A landscape with many valleys, sampled at points; each row gives a point and its height.
From any point a ball takes the steepest step (drop divided by distance) to one of its 6 nearest points. It stops when none of these is lower. Distance is the straight distance between rows; heights are no part of it.
q_290: [175  78 148 126  88 163 157  57  99  47 122 127  85 194 145  88  66 134
 164 140 151 174 182 138 111 133 115]  h=298
q_32: [136  93 159 138 133 152 149 106 138 111 113 132 140 141 124 125 133 130
 137 123 142 140 151  90  97  84 117]  h=111
q_999: [122  78 172 148 123 159 126 110 134 101 107 131 123 144 139 125 131 140
 117 112 171 162 145  92 123  97 161]  h=324
q_968: [151  59 176 160  76 151  86 107 120  89 101 124  77 136 172 117 110 149
 109 107 166 143 153 140 191 105 175]  h=216
q_748: [156  78 154 144 102 161 148  77 126  79 108 125 100 169 145 101  95 139
 149 134 155 156 177  99 116 102 131]  h=156
q_114: [125  72 178 167 121 154  74 113 133  98 104 109 118 120 147 136 148 134
  98 110 155 155 139 112 153  99 196]  h=386
q_885: [149 120 122 184 102 120  96 137 164 150 107 133 128  92 146 104 191 142
 116  86 120  76 125 132 186  88 135]  h=254
q_858: [101 165  86  72 184 151 165 156 118 156 132 153 161 133  99 175 124 118
 103 172 161  97 101 132  83 148 149]  h=260
q_785: [ 60 213 117  96 157  73 109 142  75 112 151  99 139 108 120 137 106 119
 113 169  74 118  85 181 160 221 174]  h=289
q_676: [ 85 182  80  69 166 113 160 157 113 180 163 134 153 147 103 151  95 137
 105 171 107 105  80 141 110 225 145]  h=285
q_648: [ 78 197  95  94 158 100 127 168  94 167 172 126 146 118 109 156 125 123
 103 156 100 122  81 153 122 207 144]  h=381
q_899: [146  96 130 140 136 138 166 101 144 103 119 127 144 147 112 110 128 122
 154 135 135 133 155  94  80  88  89]  h=135
q_323: [ 95 172  77  51 178 144 168 164 121 158 147 140 152 134  94 175 119 115
 102 174 140  97  89 146  96 187 164]  h=273
q_89: [176  85 150 156  65 136 119  95 148  93 101 132  73 123 171 100 105 147
 150  95 125 115 151 140 182 102 120]  h=168
q_273: [200 104 128 132  39 136 124  71 128  71 102 142  56 143 176  88  65 120
 178  96 110 133 153 170 170 134  98]  h=512
q_86: [ 78 197  83  75 162  92 138 164 101 167 168 124 151 135 117 137  94 132
 109 168  83 114  85 148 125 246 155]  h=343
q_609: [166  67 158 167  69 144  94 100 141  96 108 124  75 122 177 115 120 154
 132 100 149 117 153 134 195 101 151]  h=185
q_347: [125 116 126 110 167 175 162 119 138 118 108 142 157 149 107 138 136 127
 117 154 174 132 148  93  74  84 154]  h=237
q_109: [168  83 144 141  93 134 148  71 137  77 116 125 102 156 145  92  89 122
 184 116 116 145 173 110 118 113  94]  h=380
q_722: [137 104 121 109 157 187 167 101 139  96 102 142 149 156 115 124 130 127
 120 160 181 127 154  98  68  78 147]  h=268
q_67: [150 102 134 149 121 124 146 110 168 114 113 124 130 128 129  97 137 109
 167 116 108 123 148 104 101  83  64]  h=84
q_379: [109 123 137 139 156 127 134 146 132 149 128 126 151 123 114 150 158 128
 124 123 137 131 123 106 100  99 109]  h=152
q_781: [168  80 159 156  80 142 121  89 136  82 103 130  83 133 165 100  99 147
 153 104 135 141 155 126 168 110 121]  h=144
q_747: [169  89 135 140  98 136 160  69 151  90 115 118 128 153 121  92 111 112
 180 125 101 134 166 104 103 102  77]  h=252
q_101: [178  82 159 128  58 153 124  76 101  53 118 128  58 167 164 102  66 135
 161 126 150 162 167 156 145 133 116]  h=290
q_905: [ 86 170 119 109 172 111 123 174 112 151 142 134 161 112 108 168 147 113
 110 141 124 125  93 135 109 158 143]  h=428
q_456: [ 87 187 109 108 162  99 127 177 112 181 166 128 154 114 106 164 148 117
 110 131 107 123  93 143 118 167 124]  h=353
q_561: [126 141 124 156 136 100  91 165 142 163 133 127 141  82 129 129 195 123
 118 104 125 108 109 130 154 102 122]  h=204
q_219: [116 139 122 154 144 101  78 149 131 151 110 123 148  84 129 150 196 115
 113 103 118 116 107 123 160 117 154]  h=230
q_707: [ 84 166  98  79 186 144 152 170 110 127 139 137 156 128 106 179 131 120
 103 159 146 119  92 127  95 165 169]  h=352
q_588: [ 85 193 100  94 163 107 145 177 115 191 174 134 160 132  93 164 125 127
 102 160 111 113  89 143 103 177 118]  h=263
q_685: [157  70 170 138  68 164 116  89 105  64 117 126  67 174 164 101  72 149
 137 124 168 164 169 143 150 111 134]  h=205
q_439: [ 78 171 114 102 172 124 126 170 105 124 131 133 161 118 106 171 136 115
 106 145 129 130  90 127 108 156 171]  h=658
q_16: [109 105 158 156 140 138 103 130 131 110 111 125 151 116 134 143 163 130
 105 106 150 157 128 109 127 101 174]  h=601
q_943: [ 90 153 113 100 171 140 153 160 129 148 131 135 167 124  97 175 145 121
 116 146 145 119 108 127  84 130 133]  h=259
q_821: [150  88 136 141 122 155 168  82 140  94 117 130 139 159 120 107 119 121
 155 136 140 144 168 101  90  85 103]  h=250
q_48: [177  78 151 138  74 149 148  65 107  64 110 117  89 173 152  89  78 132
 169 129 134 159 172 128 121 121 106]  h=314
q_623: [112 154 118 136 142 105 118 165 140 176 149 129 144 100 116 139 168 123
 130 110 118 126 120 124 123 109  95]  h=209
q_888: [ 95 179  71  58 177 128 174 159 109 182 157 149 148 138 104 159 111 123
 102 175 131  93  93 141  97 198 141]  h=278
q_981: [202 104 135 133  39 146 102  90 115  65  95 153  51 132 167 107  68 146
 153 114 138 115 148 197 194 136 124]  h=384
q_453: [ 91 180  98  82 175 126 154 164 112 163 151 145 159 130  99 168 118 120
 109 156 129 112  90 142  95 182 143]  h=281
q_878: [102 164  96  91 171 126 164 161 131 194 165 136 154 126  77 157 131 120
 110 147 126 116 108 132  90 148  92]  h=58
q_214: [107 122 139 120 167 159 136 130 127 109 109 143 156 140 113 153 142 126
 111 143 161 143 132  97  85  98 165]  h=376
q_715: [101 210  89 115 139  73  77 173 108 198 176 110 143  97 125 141 150 117
 103 123  81 118  80 166 161 188 125]  h=77
q_55: [ 89 176  83  43 171 133 170 160 115 157 149 135 146 137 106 154 103 126
 109 184 121  90  79 149 110 215 160]  h=283
q_986: [ 94 169 118 109 166 113 139 171 119 181 158 129 153 119  94 171 140 124
 118 132 127 127 102 131  98 143 120]  h=257
q_433: [ 73 192 109  92 176 104 121 166  90 124 140 121 153 116 111 161 125 122
 109 154 100 125  76 157 132 187 171]  h=523
q_983: [168  79 132 124 101 191 160  60 116  54 112 127 100 205 134  86  77 151
 138 166 189 163 185 117  90 109 141]  h=229
q_779: [110 167 119 139 154  90  76 168 117 167 140 120 143  79 124 155 183 122
 110 107 107 117  96 137 153 130 144]  h=241
q_478: [154  86 150 147 108 127 150 105 150 107 103 128 121 133 128 105 120 133
 160 114 123 137 157 104 116  89  92]  h=67
q_500: [108 185 102 100 157  88 129 185 127 212 174 123 135 120  92 144 139 131
 120 135 106 127 102 136 110 162  86]  h=313
q_517: [180  90 148 152  78 126 132  90 159  96 100 125  91 127 165  97 108 136
 164 100 112 119 147 125 152  93  90]  h=123
q_303: [114 191  98 130 142  86  82 180 123 202 160 121 148  87 119 138 180 109
 113 122 104 118  93 156 152 140 107]  h=270
q_168: [133  85 163 169 118 135  85 118 137 116 104 119 118  99 151 132 156 136
 116  95 148 135 131 105 165  97 168]  h=213
q_900: [158  81 167 150 100 145 128 102 134  97 115 119 101 140 150 105 106 136
 141 110 140 144 161 111 137  94 121]  h=105
q_296: [143  83 148 131 126 183 153  80 125  74 109 130 123 179 128 101 100 144
 118 150 182 158 173  97  88  91 153]  h=180
q_790: [125 106 144 170 116 119  91 122 151 135 112 123 139  97 143 127 176 134
 118  93 135 119 129 109 158  96 155]  h=128
q_363: [130 108 154 158 128 121 115 132 152 132 116 124 134 110 133 132 158 126
 134 104 125 132 139 101 122  85 102]  h=93
q_716: [163  98 130 174  92 125 110 110 171 126  99 141  98 104 163  89 162 156
 138  89 118  90 139 125 186  91 132]  h=150
q_913: [ 68 201  92  74 160  92 147 146  90 140 151 124 148 139 121 125  86 138
 105 184  77 105  83 156 139 249 171]  h=365
q_183: [165  71 153 153  46 157  96 103 110  72 113 133  51 142 172 111  83 151
 121 109 171 138 159 164 208 115 154]  h=282
q_929: [ 92 133 154 135 159 136 116 147 115 122 114 132 156 116 113 158 155 115
 100 119 152 147 112 118 114 111 177]  h=779
q_541: [168  73 143 136  97 154 156  65 127  67 112 120 111 167 136 100  96 125
 166 135 132 155 178 106 111 102 105]  h=294
q_894: [157  71 168 148  81 149 117  96 123  80 110 117  82 152 163 108  88 147
 141 109 160 159 166 123 157 108 135]  h=147
q_388: [194  87 139 130  60 144 133  78 121  64 112 122  58 159 168  88  64 124
 179 120 123 158 164 151 154 138 101]  h=377
q_365: [125 105 152 147 144 142 145 124 136 123 123 136 145 127 118 131 149 124
 130 118 138 132 143  97 102  89 106]  h=115
q_495: [ 93 190  76  68 162 110 164 158 118 214 179 128 147 142 103 135  91 127
 107 165  97 100  85 134 104 213 117]  h=311
q_481: [144 119 129 152 112 109 123 135 161 138 120 132 136 107 142 103 164 119
 148 106 107 114 135 120 140  78  86]  h=103
q_871: [ 88 190 110 115 162  89 102 176 101 172 165 111 152  98 111 159 137 120
 111 137  93 127  82 158 139 181 141]  h=429
q_141: [105 132 149 147 154 124 115 148 128 133 122 125 149 104 130 151 166 110
 118 112 135 136 121 110 120 108 148]  h=359
q_150: [127  88 163 151 131 157 143 103 137 100 114 133 133 149 122 130 131 134
 132 125 157 148 160  93 100  89 134]  h=166
q_389: [123 159 111 118 148 111 154 164 154 181 161 126 153 123  82 133 151 109
 138 148 120 129 123 129  87 107  55]  h=607
q_531: [120 128 130 140 138 115 139 149 149 152 127 128 149 112 115 128 160 116
 132 118 121 132 134 106 104  88  84]  h=116
q_448: [ 93 213  94 110 145  63  70 156  86 159 166  99 142  97 111 141 135 123
 115 145  67 118  79 175 171 215 147]  h=136
q_634: [150 110 145 171 109 118 121 125 151 133 108 129 119 103 146 104 164 136
 140  97 121 107 136 107 156  85 112]  h=99
q_754: [157  77 140 127 114 173 163  57 129  70 102 128 119 180 130  97  92 138
 146 148 156 154 183 109  92 109 127]  h=202
q_218: [147 142  94 169 119  98  79 157 156 174 121 133 133  84 134 107 202 136
 113  97 118  81 106 140 176  90 131]  h=235
q_964: [101 150  99  99 172 135 158 153 121 162 145 143 163 118  89 165 141 125
 114 152 143 115 119 128  75 120 110]  h=232
q_423: [178  80 149 146  59 145 119  90 115  67 106 133  59 147 172 107  73 136
 141 110 150 143 172 152 179 110 130]  h=200
q_669: [112 186  97 137 140  82  68 182 116 183 143 125 149  75 118 141 184 114
 111 110  89 112  84 153 165 142 128]  h=253
q_538: [117 144 111 117 163 121 154 144 143 155 141 137 158 128  92 139 144 118
 131 143 130 119 136 115  80 109  90]  h=242
q_641: [190  99 122 170  68 126 117 106 173 123  92 144  83 106 158  85 136 160
 132  81 112  76 145 150 197  93 123]  h=251
q_989: [140 147 113 153 126  96  96 163 156 181 125 128 134  80 129 108 199 129
 124  99 115 100 111 133 158  94 104]  h=231
q_357: [159  92 150 165 108 129 123 109 151 113 114 126 120 117 145 110 140 134
 150  97 123 136 144 110 136  86 102]  h=78
q_997: [122  86 167 168 120 141 112 116 141 114 107 126 122 114 144 129 142 132
 121 105 146 145 141 107 140  91 152]  h=293
q_99: [102 139 143 142 158 113  79 154 119 121 124 115 160  91 124 162 174 108
 104 110 128 135 103 125 140 123 177]  h=269
q_190: [ 83 200  98 102 152  80 118 165 101 179 171 116 148 123 118 139 118 130
 108 156  77 123  81 153 143 215 131]  h=545
q_146: [136 115 127 137 141 142 166 115 153 128 120 134 160 130  99 117 139 118
 146 138 128 126 147 110  73  93  77]  h=155
q_443: [ 96 203  95  95 156  85 117 172 112 208 178 122 147 120 107 151 126 126
 111 134  85 126  88 139 124 188 112]  h=453
q_828: [189  85 128 128  65 134 142  67 136  70 110 120  92 165 154  86  77 117
 191 108 101 153 160 142 132 147  90]  h=478
q_508: [160  72 161 165  96 142 107 103 139 105 101 127  84 115 168 112 122 141
 140  93 140 124 151 114 171  94 144]  h=149
q_373: [126 151 125 142 130 101 137 158 159 178 142 126 145 109 109 122 166 117
 135 125 111 121 125 121 115  90  61]  h=176
q_881: [115 203  81  82 154  99 156 168 138 236 187 132 151 141  89 132  90 130
  94 159  91 116  94 128 105 175  87]  h=392
q_198: [177  88 128 141  79 141 148  75 154  82 112 120 108 152 142  86  98 112
 185 108 101 142 159 121 117 118  81]  h=276
q_566: [158  65 166 130  90 167 140  76 106  54 119 126  85 184 150  98  71 145
 141 132 165 171 184 128 126 119 137]  h=199
q_137: [ 98 178  62  46 161 134 178 140 117 187 157 133 145 142 116 133  88 123
 108 194 128  76  91 138 118 233 160]  h=284
q_551: [ 97 155 127 137 156 111  78 159 116 144 120 119 163  83 130 159 173 110
 113 117 117 132  93 135 140 127 167]  h=245
q_549: [117 129 140 154 135 113 108 147 143 147 127 125 140  95 127 133 169 129
 129 100 128 122 122 112 134  90 108]  h=138
q_378: [125 114 135 125 147 154 164 119 143 115 118 139 153 143 106 131 138 124
 126 136 151 127 152 100  77  81 117]  h=160
q_492: [ 74 185 123 112 171  92  86 153  90 115 130 112 161  94 120 168 150 102
 103 132  99 134  83 165 140 168 179]  h=326
q_79: [140  69 183 159  97 153 110  98 126  80 119 127  86 153 162 113 101 146
 118 114 159 164 160 113 156 105 154]  h=89

Where does a ball stop that starts at each point below?
q_913: q_878
q_551: q_478
q_55: q_878
q_16: q_478
q_86: q_878
q_141: q_478
q_439: q_878
q_779: q_478
